Each row is a point on a landscape with many valleys, with its height.
A ball rolls from a point to whichever of its 5 nearest points has the largest drop for the distance, and stops where none of them is lower. Distance is the straight distance between rows; heights are no part of it.
<79> (h 43.7): -31, 46, -9, -68, -15, 15, -84, 18, 3, -8, 35, 17, 40, 0, 11, 32, -25, 42, -38, 16
<515> (h 29.0): -18, 97, 1, -43, 29, 30, -4, 19, 18, 49, 32, 23, 31, 11, -1, 36, -19, -31, -55, 0
<692> (h 37.5): 20, -6, -3, 26, 31, -12, -27, -16, 14, 37, -50, -43, 1, -34, -20, 15, -11, 17, -20, 26
<135> (h 47.4): -4, 4, 21, -8, 57, 16, -12, 9, 41, 59, -35, -40, 32, -55, 4, 41, -37, 8, -67, 33
<173> (h 37.9): 6, 15, 1, -53, -19, -14, -33, 36, -7, 3, 8, -24, 19, -15, -25, 39, -28, 4, -22, -9
<708> (h 25.6): 4, 52, -26, -18, 8, 13, 0, -2, -28, -17, 17, 62, -8, 46, 1, -11, -9, -3, 13, -17
<204> (h 27.6): 18, -40, -7, -22, -71, -21, 16, 11, -44, -33, 20, 24, 1, 2, -8, -19, 16, -37, 34, -34
<198> (h 26.6): 1, 39, -45, 51, 5, 20, 41, -20, -16, -6, 41, 16, -2, 106, 76, -62, 4, -3, 49, -10
<333> (h 36.3): 11, -15, -25, 42, 16, -1, -3, -38, -12, 8, -37, 15, 11, -12, -41, -8, -4, 27, 37, 21
<690> (h 44.1): 10, -65, -19, 46, -9, -36, 62, -19, -15, -1, -33, -25, -29, 10, -5, -36, 48, -9, 58, -3
<719> (h 30.1): 3, 29, -16, 20, 8, 18, 15, -8, -11, -7, 22, 34, 0, 40, 5, -29, -12, -7, 14, -18
<272> (h 41.6): 14, -12, -2, 55, 28, -30, 46, -21, -6, 49, -41, -43, -41, -11, -9, 20, 23, -11, -6, 33
<258> (h 71.5): 20, 31, -29, -26, -18, -5, -95, -28, 12, 21, -45, 23, 25, -26, -16, 32, -4, 78, 20, 63
<613> (h 49.4): 16, 33, 14, 3, -3, -25, 56, 11, -31, 34, -21, -7, -35, 14, 11, 23, -4, -17, 0, 14
<293> (h 48.4): -70, -10, -14, 2, 29, 15, -23, -20, 51, -25, 91, 14, 40, 14, -6, -31, 8, -8, -18, -7
<453> (h 48.7): 2, -10, 12, 26, 0, -31, 78, 14, -32, 29, -27, -44, -47, 16, 26, 28, 34, -32, 10, -3
<203> (h 18.8): 36, 14, 4, 13, 22, -11, 5, -20, 3, 55, -44, -7, -17, -13, -39, 31, -13, 10, -19, 38
<253> (h 50.5): -2, 28, 13, -22, 5, 6, 3, 29, -16, 39, -12, -9, -15, -8, -6, 45, -42, -27, -52, -17
<297> (h 42.7): -8, -84, 27, 45, -15, -9, 27, -2, 29, -19, -4, -27, -8, -4, -7, -42, 31, -6, 10, -14
<60> (h 40.7): -12, -72, 10, 15, -1, 31, 15, 9, 32, -57, 56, -1, 5, -3, -1, -58, 21, -3, 3, -42
<261> (h 37.0): 1, 57, -14, 3, 34, 20, 3, 8, 22, 2, 27, 19, 13, 15, -16, 5, -16, -7, -16, -5
<688> (h 20.9): -9, 98, -8, 1, 31, 46, -42, -38, 36, 9, 21, 54, 33, 6, -5, -5, -12, 29, -31, 35
<557> (h 20.1): 0, -12, -27, 21, -13, -2, 1, -29, -40, -46, 6, 66, 16, 46, 8, -53, 0, -14, 49, -14
<352> (h 24.9): 10, 9, 1, -31, -14, 7, -33, 33, 7, -17, 29, 8, 5, -10, 2, 11, -15, -9, -14, -19
<454> (h 59.3): 20, -20, -10, -24, -17, -19, -51, -3, -2, 25, -27, -20, 10, -28, -36, 10, -4, 53, 6, 8
<17> (h 62.8): -34, -3, 55, -15, 28, 1, 56, 50, -7, 16, 2, -35, -28, -22, 43, 32, -5, -58, -49, -22
<336> (h 39.0): 3, -36, 5, 27, -36, -21, 72, 7, -9, -21, -19, -42, -52, -3, 29, -30, 27, -25, 28, -6
<597> (h 52.4): 12, -22, 6, -10, -56, -30, -3, 21, -28, 25, -33, -19, -11, -20, -41, 36, 8, 1, 14, -24
<776> (h 40.9): -14, -71, 33, 21, 6, 8, 27, 19, 25, -44, 6, -37, -25, -27, 17, -20, 23, -41, -13, -14
<176> (h 23.2): -2, -24, -22, 41, 10, 13, 1, -38, -11, -33, -15, 70, 36, 21, -1, -52, 3, 19, 41, 23
<578> (h 36.4): -21, -10, 1, -35, -11, 6, -71, 12, 29, -28, 28, 8, 47, -21, -1, 14, -15, 22, 6, 6
<538> (h 59.2): -22, -16, 40, 49, 49, 14, 48, 3, 40, -12, 16, -31, -19, -8, 37, -5, 6, -31, -19, 2
<656> (h 41.9): 31, 6, -20, -17, -31, -15, -28, -9, -21, 6, -56, 19, -1, -18, -32, 12, 2, 24, 9, 0
<746> (h 35.2): 38, 56, 0, -44, -3, -43, 12, -3, -39, 71, -58, -16, -20, -2, -27, 51, -11, 1, -21, 15
<418> (h 22.2): 8, -7, -11, 0, -29, -19, 41, 2, -66, -5, 1, 23, -27, 39, 12, -26, 14, -22, 46, -27
<190> (h 54.0): 2, -52, 5, 16, 2, 3, -34, -9, 24, -11, 7, -25, 5, -22, -36, -9, -1, 13, 1, 10
<359> (h 71.4): 11, -11, 22, -14, -11, -8, -78, 1, 0, 54, -48, -45, 16, -60, -35, 41, -3, 69, -3, 35
<551> (h 34.4): -38, 24, 3, 28, 23, 16, 58, 2, 6, -16, 83, 27, -2, 58, 45, -36, 13, -35, 7, -29
<3> (h 14.3): 17, 14, -10, -10, -26, -2, 16, 23, -43, -7, 11, 11, -13, 16, -3, 13, -7, -22, 17, -32
<674> (h 12.9): -10, -2, -21, 15, -17, 1, 40, 6, -36, -36, 40, 35, -10, 73, 29, -37, -5, -33, 39, -21
<495> (h 39.1): 0, -54, 11, 31, -11, -25, 58, 7, -2, -1, -34, -54, -37, -7, 1, 1, 32, -16, 14, -12
<722> (h 11.2): 36, 88, -16, 7, 1, 6, -34, -43, 19, 16, -46, 45, 17, 5, -14, -6, -6, 46, 3, 43
<124> (h 54.7): 20, -13, 0, 70, 22, -21, 61, -16, -14, 28, -38, -41, -44, 27, 13, -4, 45, -1, 29, 9
<438> (h 62.3): 4, -30, 30, 16, 7, 4, 18, 34, 9, 23, -15, -37, -19, -26, 16, 35, 9, -31, -28, -4
<577> (h 35.8): -5, 16, -17, 17, 0, 3, -59, -20, 16, -38, 29, 54, 35, -3, -9, -11, -21, 24, 12, 9
<286> (h 22.7): 1, -86, 41, -37, -29, -13, 15, 37, -5, -12, -5, -44, -19, -47, -7, -1, 14, -14, -13, -38
<611> (h 26.0): 28, 87, -8, -16, 29, 20, -12, -2, -11, 30, 2, 40, 8, 21, 3, 13, -25, -2, -28, 8
<793> (h 29.7): -6, -49, 24, 3, -47, -3, 35, 34, -10, -24, 3, -31, -37, -8, 13, -6, 7, -25, 10, -43
<133> (h 45.6): -41, 45, -10, -31, 3, 18, -19, -7, 33, -35, 73, 41, 23, 14, 4, -4, 0, -29, -17, -28
<484> (h 49.9): 8, 11, 11, -63, 9, 3, -78, 29, 10, 39, -5, -64, 36, -38, -4, 73, -42, 8, -41, 25
<399> (h 35.6): 26, 37, -28, 9, 34, -39, -13, -58, -11, 48, -86, -13, -29, -24, -62, 40, -3, 46, -3, 57
<409> (h 60.1): 11, -2, -9, -56, -45, -47, -33, -7, -25, 29, -47, -31, 12, -35, -49, 51, 8, 34, 11, 4
<678> (h 24.4): -38, -36, 0, -24, -23, -3, 18, 38, -4, -67, 81, 6, -5, 28, 10, -32, 5, -48, -19, -52
<390> (h 24.2): 5, 65, -16, 36, 29, 32, -8, -52, -3, -6, -7, 76, 22, 48, 7, -44, 1, 29, 22, 20
<175> (h 57.5): -27, -28, 55, 6, 19, 1, 71, 28, 3, -37, 11, -52, -49, -8, 78, -6, 25, -57, -33, -32
<134> (h 46.4): 32, 48, -7, -56, -38, -16, -22, 5, -31, 26, -51, 6, 0, -10, -34, 42, -18, 25, -8, -3
<208> (h 63.5): 0, -61, 13, -14, 22, 11, -78, 18, 54, 26, -7, -56, 31, -46, -18, 23, -28, 46, -24, 26
<580> (h 44.7): 7, -64, 7, 26, -30, -24, 20, -38, -13, -9, -35, -4, 20, -8, -41, -13, 25, 25, 50, 5
<257> (h 29.6): 1, 18, -25, -20, -32, -2, -39, -42, -14, -21, -25, 65, 13, -13, -7, -20, -13, 25, 31, 30
<207> (h 31.2): -29, 18, -8, 1, 6, 11, 59, 34, -28, -21, 64, 3, -29, 59, 62, -33, 15, -44, 12, -14
<347> (h 51.4): 1, -51, 6, 8, 9, 14, -42, -11, 16, -19, 28, 8, 30, -26, -15, -26, -5, 8, 8, -14
<777> (h 47.6): -5, -14, 12, 3, 12, -4, 57, 31, -3, -20, 26, -27, -39, 3, 38, -7, 8, -47, -6, -19
<400> (h 25.7): 12, -46, -32, 57, 6, 11, 31, -22, -14, -42, 0, 20, 15, 49, 44, -61, 8, 3, 58, 1
<130> (h 17.8): 2, -46, 20, -47, -38, 2, -4, 38, 22, -29, 34, 3, -9, -14, -4, 13, -1, -16, -19, -47
<444> (h 44.8): -32, -4, -6, -13, 17, 22, -79, -16, 44, -27, 56, 17, 54, -22, -8, -25, -14, 52, 3, 26
<152> (h 22.8): 17, 98, -27, -63, -32, 16, -22, -18, -13, 6, -26, 90, 8, 21, 7, 15, 2, 42, -15, 25
<510> (h 45.8): -20, 29, -2, -21, 39, 27, -51, -2, 36, 17, 15, -3, 36, -27, -19, 41, -27, 17, -35, 29
<7> (h 55.1): -36, 16, 50, 6, 28, 20, 68, 31, 15, -19, 40, -31, -36, 10, 72, -11, 24, -56, -30, -14
<525> (h 34.6): 7, -88, 19, 21, -22, -1, -24, -1, 27, -7, -10, -53, 2, -47, -9, -19, 9, 11, 7, -16
<561> (h 35.3): 1, 44, -19, 38, 52, 35, -11, -30, 22, 7, -21, 38, 9, 10, -4, -15, -16, 19, 0, 30

Call two points neighbours if one is among the 5 nearest of the other. Go from one point of each pair to the other, from neighbour to neighbour, staying as low as possible. Name the highest point that can't be avoided.
<722> and <3> => <390>
<674> and <3> => <418>
<203> and <3> => <333>

For each start below, name the point where the ball stops.
<538> => <130>
<438> => <130>
<175> => <130>
<17> => <130>
